Points, in no order, along strands that fork, close into loops and pass close to each other.
Two points are linked if the straight distance between their rows is under 72.6. Some points are linked to none.
(29): [  6  25   4 -32  13  -7  18  31  -5  -1 -22 -16  17 -24  46  -5  21   1
 -42  -8 -25  34 -21 -20]
(821): [  6  15 -15 -47  12 -19 -10   4 -20 -13 -19   8  -5   1  15 -26  21 -18
 -33  -6 -20  39 -20  -4]
(115): [-25  24 -22 -13   2 -11  36  -4 -10   1  17 -34   1  10  10   3   0 -23
  -7   3 -16  22 -16 -36]
(618): [ -9   1  12  -1   4   5  -9  12  17 -18  15 -25 -17  14 -27 -15  10  -9
 -10 -21  32   1  20  26]
(134): [ 25 -11  33   0 -12  18 -12  -8   4  -3  14  30 -13 -17  -6  17 -10  28
   1 -15   7 -23  15  17]
(417): [ -3 -15   1   0  -2  25 -33 -18   0   9  -7 -12   0  20  -2  -2 -19 -17
  18  39 -23  -6 -14  17]
(707): [  8 -13  37 -23 -15  25 -13 -19   3 -31   0 -15 -16  -6   5 -14 -15   2
 -12  11  23   6  18  31]
(330): [-16   8 -18  39  12 -13 -11 -11  23   6  27  17 -16   1 -25  37   0  17
  24  -6 -19  -5   7  -1]
(172): [-26   2  -1  45  -4  -4  14   8  20  11   2  15  12   2  -3  17  21   0
  28   7  -8  -4  22 -42]
(292): [ -2 -15 -19   0   5   3 -12  13  22  -2 -15 -31  22  43  10 -29   8  -3
   4 -28  10   3 -17   0]
(380): [-19   0 -16  29 -16 -27  -6 -11  -5  -3  30  -1 -21   1  -4  37  -5   7
   1   4 -26   8   5 -16]
(677): [-18  -1  -4   4   3   2 -10  -7   7  10 -36 -13   3  23  -9  -7   4 -19
  20  18   4  17 -28 -24]
(653): [  4  11   6 -12 -28  -5   6  11 -12  20 -21  -5   8  -3  22  -1 -13  -9
 -14  -1   5  29 -10 -20]
(154): [-16 -11  42  29   1   8  -7  -6  19 -28   0 -37  -8  -2  17  10   2   5
   9  -4  20  -5  28 -23]
(179): [ -4  16 -18  11   6  -4  13 -16 -19  11  34 -11   3  19 -22  19 -12 -12
   8  52 -31 -28  -4  29]
(774): [ -1 -13 -26 -11  14  -7  -6  23   5   0 -20  -4  21  25  16 -27   2   8
 -22 -38 -19  -1 -26   5]
(360): [  0   2   4 -17   2  23 -14  -7 -18   7 -23   4 -10 -23  -7 -10   4  -3
 -22 -11  -3 -14 -24   1]
(85): [ 10 -13  16   6  -9 -16  -1  13  19 -25  -1 -22 -13   4  -4 -10   7   1
 -20 -29  46  -1  10  25]
(227): [ 16 -14  -2  -3  -3   8   7  21   2 -12  -8  -8 -12   5   0   1  10   0
 -20 -47  40 -27 -15  14]
(833): [ -5  15 -19 -28  38 -33  14  11 -10 -27  -1 -10   5  19  15 -24  37 -12
 -31 -13 -22  26 -21 -22]
(303): [ -3 -15   3  10 -12  38 -23  -9   6 -17  11 -25  -9  25  -2   1   6 -12
  13  38   2 -16   6  32]
(371): [ 10   1 -10 -15 -18  26  -3  14  -3  18  10  32  -7   3 -30  12  17 -23
  -3   7  -4 -11 -18  45]
(98): [  2  -2  27  40  -8   0  10 -26  20  11 -24  25 -17 -19  29  16  20  12
  30   1 -13  -1  11 -16]
(585): [ -4  -9  28  -6 -15  29 -19 -12  10 -25  -1 -25 -13   7   0 -14   9 -14
  -5  32  15   9  18  23]
(761): [-15  12 -32 -16  38 -18   0 -23 -39  -7  19 -31   4   1   1  -2 -24   5
 -17  11 -43  -6   6 -11]
(586): [ -3  16   3 -12  -7 -14  -2   9 -27  12  12   9 -27   2 -21   7   0  -9
 -19 -12 -13   8   5  -6]
(800): [-10   7  -6 -16   5   5 -27   4 -25   1 -13 -19  -6  -5  31   5 -25  10
 -30  12 -43  11 -15 -13]
(602): [-15  -8   1  24 -23 -28 -24  -8  -8   5   1   0 -14   8  15  24 -18   0
  16   9 -26   7  12 -19]
(913): [ -8   8  -6   3  -4  18 -10  12   6  15  22  29 -19   6 -40  25  13  -9
   3  13 -12 -16  -8  33]
(279): [-17   1 -17 -25  18  -3 -25  18 -34   4   7 -20 -20 -10  16 -17  13   4
 -39  18 -35  11   4 -20]
(182): [  3  17   1 -42   3 -15   2  -5 -37  -4   0  21  17 -49  29 -21 -24   0
 -15   3   2   9   1  -7]
(633): [ -3   7 -26  20  26 -17  11 -39  13  -3  29   3   3  -6 -49  16 -18   0
  21  36   7 -13   0   7]
(893): [-24   1 -17  28   3   9  19  -5  13  21   5 -20  30   6  -1  -3   2 -10
  25  12  -4  -2   7 -43]
(429): [ -8  -8 -26  28  17   7  -1  -2  20 -10  15  -5  12   5 -41  -4  16  -6
  29  -7  31  -6  15 -19]
(856): [ 13 -10  -2  -9 -12   7 -11   8   7  12 -12  27  -9   7 -24 -19   9 -31
   7 -10  20  -9 -14  40]
(315): [-14 -24  -7  46  -7 -20 -28 -15   9  -3 -10  10  -9   0   8  17   9  13
  36  17 -26 -17  18 -14]
(598): [ 17 -12  13   3 -20   7 -10  23  34 -18  13  20 -10  -3 -11  13  30   5
  -6   7  45   4  26  44]
(387): [ 15  14   2 -24 -11   3   2   7   1  23 -38   1  27  -8  31 -14 -16   2
  -9 -16   6  27 -22  -7]
(963): [  2 -14   2   8 -12   3  23  27  10  -2   1 -16   4   6   4  11   1  18
 -14 -43  28 -31 -10 -11]
(495): [ 29 -18  39  10  -5   6  13 -23   0  -1   2  36   1 -24  14  15 -16  43
  28  -9  11  -1   8 -10]
(229): [ -1 -10 -40  25   5  -9  -6  33  12  -1   8   2  -1  27 -22  -6  -9 -14
   7 -26  17 -23  -6  20]
(153): [ -7   3  21  16 -27  -8  -5  -2  -9  12 -11   0  -4  -2  21  21 -17  -2
  11  16  -8  23   5 -22]
(329): [ 13 -12  42  14   1  -6  -1  -4  17 -28   2  10 -19 -24  -4   7  21  37
  -2  14  23  16  50  16]
(978): [-14  -5   3  34 -12   2  12  21  27  19  -9  22   7  10  -1  13  34  16
  17 -10   8  -2  15 -26]
(275): [-17   2 -24  -6  24  -3 -12  -3 -37  11  20 -20  -5   0  -5   1 -25  -2
 -12   9 -50 -20   7   8]
(336): [-20  15 -14  16  -1  -6  10  17  -4  18  17   6  -5  -1 -31  14   3  -1
  -9 -29   4  -9  -2 -16]
(984): [  9   4  11  -5 -21 -12 -12  -3   2  28 -19  31  -1  -3 -17 -11   1 -29
  15  -5   8  17   4   4]
(780): [ 15  -2  31 -17   1  35 -24 -23  -6 -15   8 -12   2 -22  23  -7 -25   1
   6   4   3 -17   6  34]
(74): [ 25 -24  33   6 -14 -19  -3   7  18 -25  -6  20  -4 -12 -10   1  24  27
  -6  11  43  19  40  25]
(516): [ -6   2 -29 -18   9  10 -10  11  -8  17   5  -4   3  35 -33 -13  -2  -3
  -2   4 -16  -4  -8  11]
(34): [-12   5 -37  10  18   3  18 -12   3  23   3 -33  27  14 -15 -15 -15  -4
  13 -10  -6   6  -3 -27]
(141): [  0  26  -9  -5  19 -20  13  -4 -31 -29  46  -9 -33   4  -8   9   6 -11
   2  12   5   1  -2 -33]
(51): [ 33  -9   8 -17   2  -5  21  16   4  13 -31   4  33  -5  32 -17 -27  -2
   2 -37  17   1 -20  10]
(754): [  1 -17 -18  40  -6 -18  -3  35  23  -2  -6   1   6  18  -4  -7   6 -10
  12 -23  40 -15   6   3]
(95): [ 18 -21  15 -16  -9   1   0 -14  14 -18  -7  22  16 -17   6 -24 -11   0
  20  -6  54  -7   6  19]
(612): [ -9  19 -22  24  14 -22  37 -31   2   9  27  -4   3  -9 -39  22  -9  -9
  14   7  -2   7  -3 -23]
(379): [ -1  23 -33 -41  38 -24  20   2 -19 -11  26  -1   4  25 -30 -23  17   5
 -30  32 -30  -7   6   8]
(183): [  3  14  19  -5 -22   3  -6 -26   1  16  -6  40   8 -26  -3  -9 -22  -6
  27  -6  16   1   2  -2]
(789): [ 12 -10   7  -5 -27  14  -7   5   4   7   3  44 -10 -18 -13  18   3  25
  -7  -9  11 -17   2  14]
(817): [-12  19  -7 -20  14 -22  -1   0 -35  -9  24  -6 -31  15 -25  -1   3 -10
 -13  15 -14   9 -10  -7]
(25): [-13 -15  39  34   1  -5 -17 -12  18 -36   9 -17 -24  -7   2  13  11  25
  -3   8  11  -1  45   6]
(667): [ 15  -7  20 -11  -4   6  -3  -5 -22   7 -17   7  12 -39  27  19 -40  19
  -7  -1  -8  -7 -12  -8]
(980): [  3  25 -20 -29  16 -14  19   6 -34  -3  28   1 -14  24 -26 -12  23  -6
 -27  41 -21  -5  -7  22]
(917): [ 11 -21  11  21 -31  38 -20  -7  12  -5  19  10  -9   8  -2  21  16  -6
  17  38  -1 -13   7  35]
(689): [ -8   4 -11 -18   4  30  -6  11  11 -22  25 -26 -11  17 -29 -13  16  -3
 -20  -4  16 -12  11  37]
(436): [  3  12  -4 -45 -15   0  -8  -7 -31  -1  -8  15  -8  -4   6 -19  -6 -23
 -14  20 -24  30 -11  13]
(286): [ -2   1 -24  16  23  10   3 -28  11  -5  29 -15   5  13 -40   3  -9  -5
  29  42  -4 -31   0  22]
(188): [  5 -22   8  31 -13 -11  -3  36  20  -9 -14  14   7  16  -3   1  23   7
  13 -12  42 -12  16 -10]
(728): [ -2  -4  37   8 -24  12  36 -18  28  20 -17  25  -1 -24  31  28  -1   4
  21   5 -14   0   7 -15]
(129): [ -2  11 -37  -6  20   2   9 -26 -16  13  11 -25  25   3  -8  -8 -23   9
  -3  -5 -27   7  -3 -32]
(359): [ -9  18 -19  -7   2  14  -2   7 -11   5 -20 -29  10  -5  28   9 -17  19
 -24   2 -39  13 -31 -21]
(87): [ 34 -24  29  -2  -1   5  32  18   9  12 -23   3  29  -6  26  -9 -11   5
  17 -24  35  -2  -6  -4]
(535): [-18   0 -11  26  13  17 -19  -2  24   1  41  19 -16  12 -26  31  20  10
  25  14  -1  -9   9  29]
(672): [ -4   3  33  -1 -14  24  25 -10  25  19 -18   3   6 -15  24  21   2  -9
  11  -5  13  -1  -8 -15]
(305): [ 25  24  -5 -31   0  -2   1  22  -6   7 -36   9  32 -25  35 -13  -6  21
 -40  -7 -16  30 -24  -5]
(835): [ 15   2  26  -7   2  14 -22 -26  -4  -3  -5   5  18 -38  31   4 -53   9
  20  -3   4 -18  -5  14]
(834): [  7   3  -2 -20 -10  10 -25 -17 -18  11 -20   2  -2  11   7 -11 -26 -21
   9  34 -25  22 -14  19]
(629): [  0  20   2 -29  -9 -10   6  -2 -16  15   2  37  20 -32   5 -22 -30   2
   6 -14  14  -4  -3   6]
(796): [  4  -3  -5 -15  -2 -18  33  32 -17  21 -31  -1   7  -4  35  -7   1  -7
 -40 -33  -5  -6 -23  -5]
(211): [ -2 -10  -5 -38  25  -8 -23  12 -22  -6 -14   2 -11 -18  19 -29  26   1
 -42  14 -28  30  -3  -3]
(734): [ -7   2 -24  -3  10 -26  22  32 -15  10 -19  -9   8  19  17 -13   0  -8
 -30 -38 -23  -6 -14   1]
(342): [ -5  15 -38 -32  36 -34  23 -11 -18 -21  11  -9  10  16 -17 -26  14   2
 -32  -2 -27  14 -17 -12]
(548): [  8  24 -21   6  12 -30  37 -31 -29 -15  46 -14  -3  -5 -10  15 -13 -15
   2  10  -6   5  11 -31]
(508): [-14 -22   0  55   7 -10 -17 -19  26  -7   4 -15  -9   0  15  25  14  21
  33  -7 -15 -24  23 -18]
(697): [ -4   0  34  10  -3  32  11  -4  18  -3 -11 -27  -2   1  17  10  -2   0
  12  -9  22  -6  -4 -15]
(307): [-21  12  -2   6 -22   7  32  19   4  21   9  -4   1  -2  -5  21   1   8
  -5 -29   2 -20  -6 -25]
(263): [ -4  -9   1   7   4   9 -14  12  17   9 -41 -11  17  19   8 -28  18 -18
  20   2  23   5 -16 -18]
(712): [ 27  -4   0 -12   5  10 -13   8  10   4 -23  12   0  19  -9 -32  -4 -17
   4 -34  13  -9 -11  43]
(133): [  4  -7  19  26 -11  11 -25  -8  21 -17 -14  32 -14  -8  -9  -1  32   4
  22  15  15   5  17   4]
(486): [ 25 -28  46  -1   0   6  27   1  10   1 -14  10  24 -18  21   7  -4  22
  27  -4  33  13  17 -22]

A piece is two or more points that can be reached from each other along the links. Count, over all rows, the pieces, the separate loops (a circle has one, a figure eight two, a Y none), the forks (points with three links) and the tips (points with one).
pieces | 5
loops | 0
forks | 6
tips | 16

A fork is a point with three links, a tip a point with one. Leave the first point through the second and follow the links. Name the first fork or tip that comes.
(141) / (548) | (179)
(667) / (835) | (303)
(286) / (633) | (817)
(371) / (913) | (602)
(74) / (329) | (98)
